The views of a scene show one set of named points, each view turned or mirrored, shifted and resized as a whole, with a little noise and some points left out.
In the rows, 128 means zero.

Scene 1
View 1
dedo: [113 153 135 147 149 116 109 125 113  97  80 121 116 125 155 129 122 127
 112 122 136 148 141 114 120]
zenab: [ 79 139 139 129 119 135 138 130 123 112 101 118 136 100 126 116 131 126
 133 123 146 135 133 160 144]
tam: [ 85 147 122 131 132 135 141 130 120 115  93 100 113 123 146 120 106 120
 130 107 110 147 141 136 132]
Nuka: [109 147 149 143 123 115 118 138 111 115  92 126 150 105 120 116 144 139
 114 137 157 141 133 135 134]
budup: [114 146 142 133 131 111 114 126 122 103  96 139 130 111 127 125 139 138
 116 130 160 132 139 143 125]
fudir: [123 153 142 146 142 109 105 131 109 102  80 129 128 122 145 128 132 136
 105 130 145 143 139 113 120]
noro: [123 137 139 118 126 105 120 120 124 104 106 138 125 111 115 118 139 142
 123 127 169 131 140 160 114]
did: [ 61 152 143 144 129 144 130 137 120 106  87 121 142  97 141 130 131 116
 125 126 136 140 132 138 160]
Rad: [131 180 114 117 147  87 107 132 131 128 103 164 123 137 115 161 116 133
 107 125  80 128 142  95 134]
dutov: [122 153 115 118 131 107 134 130 121 129 105 120 118 129 119 124 111 137
 122 115 103 140 141 132 120]
gefug: [111 148 131 124 116 116 136 137 118 134 106 115 139 110 111 113 125 139
 126 124 123 139 138 146 130]
zorem: [ 91 157 127 131 129 125 133 136 121 124  97 122 133 115 129 129 118 126
 125 120 109 140 136 131 143]
Meved: [ 96 145 121 120 133 126 139 124 125 112 102 111 109 122 135 119 108 124
 133 108 120 140 141 151 125]
mib: [ 95 155 155 169 138 128 106 140 103  97  67 117 148 109 157 122 139 127
 104 134 149 152 133 103 138]
Napob: [ 96 164 141 131 140 112 107 130 135 103  99 170 140 105 122 152 144 127
 113 139 143 124 134 127 154]
View 2
tam: [142 111 138 116 130 111 137 134 114 129 124 143 138 146 150 115 160 135
 145 131 143 116 117 127 124]
did: [152 134 128 129 153 119 130 123 120 128 102 160 163 150 137 104 168 129
 122 165 133 134 113 116 128]
zorem: [150 121 123 131 139 118 134 134 121 125 113 145 141 149 127 113 147 130
 134 140 140 130 110 127 119]
budup: [146 160 122 144 144 140 118 144 125 126 130 134 156 132 141 125 153 144
 126 150 134 109 118 129 129]
Napob: [146 162 115 138 155 148 127 147 128 118 122 149 158 127  99 110 147 131
 121 158 132 125 115 129 121]
dedo: [149 145 135 114 127 121 127 142 109 112 126 137 150 144 128 125 162 151
 144 152 134  95 111 127 123]
Rad: [151 139 110 125 129 134 139 157 122 108 134 131 123 133  70 123 118 133
 147 125 141 112 108 144 104]
Nuka: [159 158 116 151 138 133 114 133 126 123 117 132 160 149 142 129 150 147
 123 160 133 116 109 122 130]
mib: [163 156 130 122 131 118 117 130 109 109 106 145 168 158 126 125 168 153
 131 178 128 103 103 115 125]
dutov: [147 120 120 135 126 121 133 143 121 126 130 129 127 143 132 125 134 136
 143 120 145 116 114 136 117]
fudir: [153 157 128 128 128 127 119 142 115 111 125 134 153 144 128 131 153 153
 139 155 131  94 110 125 122]
noro: [140 157 122 154 146 145 117 147 130 132 140 124 149 125 160 130 148 146
 124 138 137 113 122 129 133]
Meved: [138 115 134 126 138 118 136 137 121 132 127 140 136 138 152 114 154 132
 140 127 143 122 121 130 125]
zenab: [141 132 124 145 157 131 128 130 131 140 117 149 154 137 155 108 158 126
 119 147 139 140 123 124 130]
View 3
budup: [134 114 136 153 104 131 141 130 107 134 160 127 134 148 117 133 107 152
 120 140 140 128 152 141 148]
noro: [145 125 140 151 105 135 139 133 132 132 182 141 125 157 119 154 102 151
 125 140 116 122 149 143 159]
Nuka: [123 117 120 149 121 120 128 120  95 131 143 132 126 149 106 128  98 126
 105 122 145 118 144 144 125]
dedo: [134 113 128 188 105 142 149 133  68 131 108 106 145 114 136 134 112 152
 139 139 170 130 162 158 162]
zorem: [135 160 116 165 118 104 144 118 111 131  90 136 163 118 138 131 106 129
 147 138 154 143 151 124 127]
tam: [139 184 111 190 121 131 142 105 106 117  91 136 165 107 152 127 107 131
 159 145 158 126 157 131 157]
did: [116 162 108 157 117 113 133  93  99 118 118 133 156 129 128  77 121 140
 116 141 183 126 155 110 121]
Napob: [127 104 144 130  82  97 149 134 112 145 132 122 147 141 112 109 122 177
 117 147 162 163 160 115 108]
fudir: [131  96 132 174 107 133 140 138  68 136 117 111 136 126 121 142 103 148
 123 129 158 127 155 163 151]
gefug: [141 156 117 157 127 108 134 122 128 129 119 146 147 137 126 155  91 113
 140 132 122 130 141 135 134]
mib: [108 104 112 175 118 132 131 111  46 125 111 104 138 123 112  98 111 137
 102 121 191 115 159 152 130]
Rad: [152  95 151 152  88  79 165 172 110 163  55 113 171 109 133 184 106 163
 167 142 138 197 155 141 117]
View 4
fudir: [130 131 126 145 119 127 116 137 139 126 115 143 146 143 146 151 153 136
 157 132 158 126 118 128 125]
Nuka: [123 135 115 143 119 130 131 135 118 119 121 131 134 159 155 142 148 130
 123 105 155 129 114 134 120]
tam: [138 110 131 169 145  86 137 137 114 112 142 148 121 129 145 164 118 136
 140 136 174 142  91 133 135]
gefug: [136 113 128 149 151 103 148 136 124 119 129 139 130 143 144 145 115 147
 106 125 173 135 101 151 114]
noro: [145 136 114 124 146 127 128 129 121 117  93 118 131 143 157 149 137 152
 122 112 153 147 121 132 101]
zorem: [122 110 134 157 146 103 135 136 119 119 140 141 131 145 144 153 122 131
 125 134 162 130  89 143 133]
Napob: [103 124 133 127 152 137 105 128 117 124 114 113 137 163 150 153 147 123
 130 130 130 126  85 139 132]
mib: [113 135 119 163  99 126 118 138 121 119 139 148 137 157 155 153 162 113
 159 117 156 120 109 116 142]
zenab: [129 121 118 148 155 107 134 129  92 106 129 118 113 151 159 156 128 134
 110 111 154 149  87 133 125]
dutov: [137 107 139 146 154 104 140 139 139 127 123 146 139 132 135 149 117 148
 125 145 170 130 102 152 117]
Rad: [107 100 160 128 165 125 115 139 165 144 116 138 160 140 122 147 127 139
 138 170 148 107  88 169 127]
Meved: [146 113 130 155 156  92 135 134 115 111 126 139 122 127 146 162 116 145
 132 135 169 147  97 134 123]
dedo: [134 128 130 153 125 116 115 138 136 124 121 147 141 136 145 160 145 133
 165 140 159 131 112 123 132]
budup: [132 134 118 133 139 130 119 129 122 119 105 123 134 148 154 152 146 140
 134 117 149 137 111 129 117]
View 5
dutov: [110 109 152 118 123 107 151 136 163 139 113 123 140 150 116  94 141 114
 154  84  82 159 125 141 135]
Napob: [125 165 174 168 140 127 121 133 139 120  99 130 157 148 153  77 127 129
 126  97 130 157 154  89 186]
dedo: [111 136 156 107 173 112 122 118 136 147 107 133 143 142 124 104 170 155
 150  84 108 178 161 135 170]
budup: [140 115 149 144 157 136 123 133 115 134 113 141 152 152 134  99 147 126
 139 100 127 163 140 101 171]
fudir: [122 129 147 119 170 121 117 128 131 148  99 137 147 138 121  96 167 134
 149  88 124 187 159 134 179]
did: [132 162 197 136 151 113 150 124 119 143 119  86 164 123 130 131 125 158
 167 116 126 152 149  87 166]
Rad: [ 79 155 161 138 109 100 125 140 203 122  78 140 136 152 134  48 136 108
 128  56  89 171 148 155 161]
zorem: [114 150 179 128 133 103 149 133 149 141 106  98 155 129 121 107 130 133
 163  94 109 165 142 121 157]
Nuka: [148 119 155 143 153 129 128 140 109 147 105 120 160 129 115 107 139 118
 156 109 144 176 136 105 179]
gefug: [134 106 153 134 124 114 155 141 136 143 119 110 155 137 111 108 128 108
 165 100 108 159 115 117 143]
tam: [109 129 177 100 148 102 162 118 144 148 129  97 146 140 120 131 147 157
 170  97  80 152 139 123 132]
Meved: [113 113 163 109 139 113 158 120 141 137 137 112 142 155 127 120 144 143
 157  94  76 144 129 116 128]
mib: [129 158 170 121 183 114 119 124 113 161  95 110 161 113 113 118 159 156
 167 102 149 192 170 124 195]
zenab: [139 124 180 146 137 123 156 131 114 131 136 101 160 145 135 124 120 137
 154 119 108 137 123  78 145]
noro: [148  85 136 145 149 142 127 134 108 126 128 148 146 162 134  98 147 110
 135 102 116 153 123  96 156]
View 6
mib: [ 99  72 204 136 130  75 148 129 114 138 169 152 140 177 161 125 161 121
 134 129 155 109 128 127 106]
zenab: [161  95 133 112 151  84 122 136 108 132 143 146 128 167 132 142  90 159
 146 176 138  98 120 117 105]
zorem: [157 114 154 117 123 103 135 126 111 113 127 152 126 164 142 124 117 143
 160 141 153 113 116 141 133]
Meved: [175 109 144 118 111 130 122 116 103 129 138 139 130 141 159 122  94 156
 166 162 155 117 115 138 111]
tam: [169 117 159 122 103 117 133 126 106 132 132 146 126 157 164 116 111 154
 175 152 168 124 109 136 102]
Napob: [133  72 165 100 161  77 126 140 132 101 135 120 132 152 126 127 124 109
 128 154 116  89 146 137 153]
dutov: [161 111 148 122 110 134 124 108 105 108 135 133 129 138 158 117 109 145
 163 140 146 118 120 150 141]
fudir: [114  73 186 134 123 114 131 109 110 125 170 130 142 141 169 120 141 120
 134 131 136 108 134 140 132]
noro: [143  67 126 124 161 119 103 104 102 125 171 123 142 123 143 143  84 146
 121 174 102  92 138 133 132]
Rad: [150 113 169 104 117 135 133 111 128  66 104 115 124 124 143 101 137 100
 157 116 123 110 139 175 206]
gefug: [152 111 127 135 138 115 122 102  95 114 147 161 131 157 144 145 104 158
 150 143 133 115 111 138 144]
did: [144  96 166 115 142  63 142 154 117 134 139 154 128 187 135 134 121 141
 151 161 158 104 120 117 100]
dedo: [126  78 192 130 111 119 134 117 113 130 159 126 137 141 176 109 140 123
 149 138 150 113 131 142 118]
budup: [128  67 156 126 149 104 116 112 109 125 169 130 140 143 150 137 113 136
 126 157 119 100 138 132 126]

In a view up to two points have been moved. Name them for each view, in the order of its rows, or write -.
view 1: zenab
view 2: tam
view 3: -
view 4: gefug
view 5: zorem
view 6: dutov, noro
